Each row is a point on a tangle of strands that fork and nearly touch. The rows are in no order.
In the rows, 128 means zero.
Two points are linked if the straight distance between their rows is under 102. Some points are linked to none.
ruza: [123  51 147 173 155 129 134 128 136 155 139 131  97 138 136  59 170 157
 188 154 156]
lof: [138  99 180 180 167 125 154  94 190 111 129 118 171  72 124 121 117 108
 163  86 123]
kipi: [147  89 179 148 175 188 140 108 105 103 138 113 157 163 219 211 105 127
 135 146 129]
tabob: [124 166  92 142  97  88 150 120 189 150  63 127 145  81  70 152 129  97
 151  98 121]
pekuv: [129 135 139 127 142 130 124 111 215 152 107 142 133 109 121 129 174 130
 163 122 153]
Daga: [ 96 146 130  80 134 131  89 142  83 117 154 117 115 161 152 140  90 182
 112 137 111]
lupo: [ 95 128 143 139 104 127 136  94 197 146 133 120  84 100 114  54 184 135
 160 134 139]
mub: [ 80 131 121  74 137 113  84 151  73  99 152 142  85  97 173  86 128 134
  92 145 144]
gifi: [141 147 125 102 136 133 110 130 182 147 111 133 143 122 113 162 136 150
 133 121 169]
vaviz: [118 139 131  88 110 129  89 108 114 151 127 136 127 149 101 133 135 136
  80 112  70]
mez: [121 144 123 116  99 145 137 157  85 151 134 128 166 174 119 175  89 152
  90 153  90]
demuf: [118 175  91 140 111 160 162 135 153 127 134 125  87 147 132  71 187 150
 116 161 140]
lemub: [148  84 147 179 159 142 159 126 133 111 132 140 110 138 165  89 159 164
 190 184 170]
gog: [134 152  89 156 122 141 141 172  80 126 117 129 173 151 135 209  78 143
 103 131 101]
tep: [140 102 133 152 163 136 144 122 153  89 147 133 110 142 195 163 126 182
 155 167 179]
logob: [108 120 159 160 148 113 150 101 198 123 119 108 153  79  89  77 135 140
 159 114 112]
vas: [ 89 149 112  95 147 111 140 160 121 116 146 141 106 165 182 103 109 194
 143 174 134]
vezig: [137 139  77 161  78 103 148 158 111 126 132 130 143 131  60 132 110 120
 137 114 149]
tuf: [116 151 124 141 145 119 140 115 178 109 121 116 160 115  73 107 133 121
 142  88 135]
temug: [173 150 120 150 139 116 175 122 107  69 139 133 139 128 140 169  84 143
 120 127 172]
zave: [ 88 144  70  72 126 113  73 149 110 133 115 143  78 119 119 103 152 136
  77 140 118]
Gatif: [139 111 155 133 151 110 129 118 125 107 161 153 117 143 145  71 143 162
 139 152 131]
Fur: [122 134  68 122 102  82 100 172  66 149 121 125  74 101  74  80 131  96
 110 114 119]
Tiruz: [148 147 125 153 121 145 171 125 154  88 136 127 109 125 164 132 140 160
 151 169 200]
sofor: [125 126 129 138 148 160 138 134 149 134 134 113  89 135 136  41 199 148
 142 174 158]
dutug: [106 154  98  98 113 113  91 130 154 138 114 153  94 126 119 103 175 153
 118 144 113]
paneg: [151 103 175 140 143 158 168 105 159 125 126 117 200 122 136 161 101  62
 107  97 119]
vod: [120 134  74 125 102  74  80 132  90 161  93 117  86 114  46 117 137 105
 118  99  80]
bilip: [ 89 118 117  48 153 117  63 119 111 154 115 132 108 108 109 105 153 107
  79 132 113]
Rukan: [133 109 150 138 141 137 106 127 171 137 135 156 133 135 152 112 186 151
 185 144 152]
Valo: [127  52 184 154 133 116 104 104 136 150 148 129 131 111 130  74 152 142
 185 133 127]
fal: [164 164  94 175 111 117 163 146 130  89 124 126 133 123 103 140 113 134
 140 108 175]
fub: [105 121 147  99 117 119 103 109  98 106 156 100 156 123  74  76 119 110
 101 125 129]
lepu: [ 99 145 101  86 117 107 122 161  80 122 140 151  65  87 139  68 128  92
  89 127 160]
Voge: [ 99 135 136  79 121 103  86  87  93 162  96 103 113  94  72  95 126  84
  71  99  76]
Gug: [167 103 120 118 160 152 146 136 140 105 130 137 171 128 189 181  93  81
  77 106 134]
fad: [138  97 186 142 131 202 149  99 132 122 144 116 159 160 180 202 106  96
 109 123 137]
Fem: [125 184  79  96 105 132 114 162 103 155 120 106  49 124 126  81 145 145
 122 137 155]
Boz: [164 148  94 142 121 120 138 146 173 131  84 155 153  89 133 184 127 100
 104 107 144]
mera: [108 144 119  96 124 108 109 101 172 155 108 136  76  97 108  57 179 122
 124 132 117]
nanaf: [138  73 176 173 165 156 137 110 131 116 138 139 192 150 145 150 139 129
 132 149 117]
zunet: [121 175  94 144 103 132 151 143 139 120 125 117 109 125  83  52 161 126
 138 130 153]
Napo: [141  82 142 143 172 144 139 119 138  82 150 145 146 149 212 195 109 138
 152 140 153]
gabim: [137 135  95 152  77 106 102 147  88 174 115 125 118 142  69 189 122 113
 141 104  58]
karad: [117 113 186  94 119 157 110 110 120 165 155 129 154 176 139 150 116 138
 116 148 102]
Kupu: [145  65 146 170 146 117 164 102 172 111 155 139 140 114 145 128 131 140
 148 145 164]
Fope: [103 138  95  94  99  82  90 105 127 157  86 121 114  89  55  95 141 109
 105 122  98]
vut: [ 95  80 168  84 119 127  92 121 100 146 168 142 135 144 165 111 130 145
 125 163 109]
vefak: [130 126 178 100 150 119 145 118  60 100 149 130 142 176 172 120  91 166
 135 178 104]
tipu: [152 136 137 112 121 130 149 128  90 127 155 107 150 165  95 144  72 140
 119 113 143]
vota: [150 168 101 140 128 152 140 148 173 119 112 138 124 108 138 160 157 152
 127 143 193]
filu: [111 113 167 132 137 153 140  98 165 133 127 119 200 144  93 142 130  98
 120 114  99]
Bezo: [118 141 110  86 112 107  89 171  29 147 136 118 107 115 115 110  94 128
  93 125 114]
kave: [153  84 212 135 137 129 122  86  99 131 162 128 148 149 143 121 115 145
 156 136 131]
luvir: [106 131 125 100 138 148 136 165 136 138 140 127  94 157 186  79 149 170
 165 197 155]
zigad: [145 134 115 144 156 123 154 129 165  98 155 170 146 164 160 136 124 148
 133 123 119]
bovo: [135 155  92 139 149 140 139 167 133 104 113 137 168 138 154 184  99 166
 106 147 138]
Neful: [ 80 141  96  74 112 102 103 125 111 135 101 134  60  62 110  76 161  70
  88 117 153]
puva: [129 180  98 130 140 131 147 155 141 106 137 152 115 167 159 118 127 167
 151 140 141]
gatir: [ 91 155 102 113 144  97 161 150  95  84 140 117 131 176 173 144  73 192
 145 163 120]
Vapos: [151 176  88 136  82 111 125 146 154 153 102 126  95 110  87 141 146 139
 147 108 156]
tob: [ 90 101 139  84 136 121  76 146 103 123 149 156 110 118 160  83 165 142
 120 171 124]
lal: [130 178  51 139  91 136 113 190  95 161 109 101  47 137 101 118 161 135
 161 141 145]
lazet: [148 106 101 135 131 117 144 113 183 123  99 121 167  76 130 174 111  65
  75  82 126]
kol: [134 142 115 106 109 119 108 148  73 131 150 112 136 142  80 108 103 134
 109 115 122]
Luv: [158 125 138 171 160 141 162 117 197 100 129 138 121  93 172 121 150 105
 160  98 171]
Voni: [120 110 144 112 169 106 166 118  98  76 147 124 117 164 189 155  88 192
 161 192 125]
Vavik: [160 145 150 141 113 170 166 110 135 129 116 117 165 140 144 191  90  53
  77  79 111]
Lep: [134  52 151 173 153 123 143 110 103 114 144 163 120 159 166 123 140 151
 217 158 143]
fof: [104 147 117  97 118 117  99 145 111 114 130 123 124 115  84  50 153  99
 127 129 144]
Loni: [114 145 130 134  76  93 118 112 118 168  81  96 155  93  35 150 104  95
 134  98  81]
Neb: [171 108 173 147 154 146 118 103 157 116 131 151 159 109 180 178 128 119
 125  93 135]
pepo: [106 174  89 105  88 123 141 126 149 168  90  87  64  89  72  48 161  93
 135 119 137]
das: [161 130  91 140 165 138 143 158 165  97 112 142 151 112 175 183 113 117
  94 132 162]
Kimo: [148 167 155 139  97 157 148 114 117 152 121 136 162 164 114 179 103  89
 106  75  78]
Rofe: [ 99 108 182 124 121 142 105  96 125 128 138  98 178 127  80  96 141 108
  97 126  91]
Nek: [165  35 175 182 172 146 166 102 114 101 134 128 171 136 174 165 120  92
 144 138 133]
boto: [105 159  73  96  81 101 114 137  99 168  84 110  40  74  91  71 168  71
 117 114 141]
Kono: [124 153 134 140 128 137 121  99 161 124 103 117 182 122  77 161 128  92
 126  74  99]
dedur: [118 154 116 129  76 147 107 157  56 169 140 101 114 157 107 193  81 146
 110 124  73]
gal: [141 158 103 130  85 116 122 135 130 156 118 153 149 147  95 181 120 117
 129  88  80]
lapa: [136  76 226 168 129 160 124  71 128 160 151 112 150 134 133 126 126 123
 143 112  91]
tir: [136 138  80 159  89  88 135 152 137 161  97 117 146 100  36 147 116 109
 145 114 110]
mobo: [ 87 151 123 111 124  85 100  79 170 135  83 113 115  76  68  74 163 120
 135 119  82]
soka: [153 131 154 116 153 149 172 126 102 121 139 138 167 164 179 179  75 144
 114 148 122]
Bodiv: [111 162  73 124 104 110 112 179  93 120 133 131 113 164 123 157  97 172
 140 121 108]
rali: [133 167 119  89 142 129 106 163  89 128 123 124  73 113 151  66 136 176
 121 161 161]
Vof: [142  65 202 183 138 126 129  89 166 151 134 121 157 100 139 123 132 127
 180  99 123]
Misu: [174  78 137 117 178 139 159 114 126  65 133 137 142 128 222 171  96  80
 122 130 150]
fupo: [129 161 173 135 105 188 146 112 105 124 139 124 148 194 136 180 115 114
  97 117  89]
Rafid: [117 147  72 138  80 101  86 188  77 161 129 133  93 141 100 175 123 142
 162 130  87]
totos: [152  48 199 171 150 197 165  94 120 114 129 105 158 147 194 179 113  49
 115 126 124]
nufi: [131 122 155  97 136 144 104 114 152 137 161 129 147 157 139 166 119 159
 133 122 144]
Luf: [167 139 137 147 143 133 152 107 125  98 143 114 159 142 112 166  86 124
 106  86 146]
Gatur: [ 99  86 144 115 145 129  95 135 137 139 127 138  96  99 139  46 199 129
 135 169 138]
Zut: [127 140 101 132 110 112 141 131 156 127 139 163 146 145 118 146 125 149
 109 117 107]
fomu: [154 103 149 164 156 126 143  98 189  85 137 135 157  92 152 149 118  98
 119  72 140]
dupeg: [122 158  70 103 125 105 106 193  67 158 129 121  64 130 113  95 104 145
 121 124 129]

A fork is a point with three links. Follow the links from the first point to the second and name the forks in between, in order.
bovo, pekuv => das Napo gifi
mub, tuf => tob fub filu
vod, vezig => dupeg kol
vefak, pepo => vas gal Kimo filu fub tob
fof, Valo => fub filu lof Vof
fal, Napo => kol fub tob gifi

Follow the links from the first point to the second, and from the first to the third. Name the last point that the two ways share.
tuf, zave, fad => fub
Fope, das, Bodiv => fub
Fem, Loni, lapa => kol
Luf, totos, Neful => tob
tipu, vefak, Vof => filu
Valo, kol, puva => filu
lupo, gal, vezig => kol
gal, Neb, ruza => lof

Name the points in between on the shortest way along the links from the first point to the second, in order.
dutug, kave => mera mobo Fope vod Fur dupeg Bezo kol fub Rofe filu Kono tuf logob lof Vof lapa
kave, vefak => lapa Vof lof logob tuf Kono filu paneg Vavik Kimo gal Zut zigad puva vas gatir Voni
vota, mobo => gifi nufi karad vut tob Gatur sofor demuf zunet fof fub kol Bezo dupeg Fur vod Fope
mez, nufi => gog bovo das Gug Misu Napo tep Tiruz vota gifi
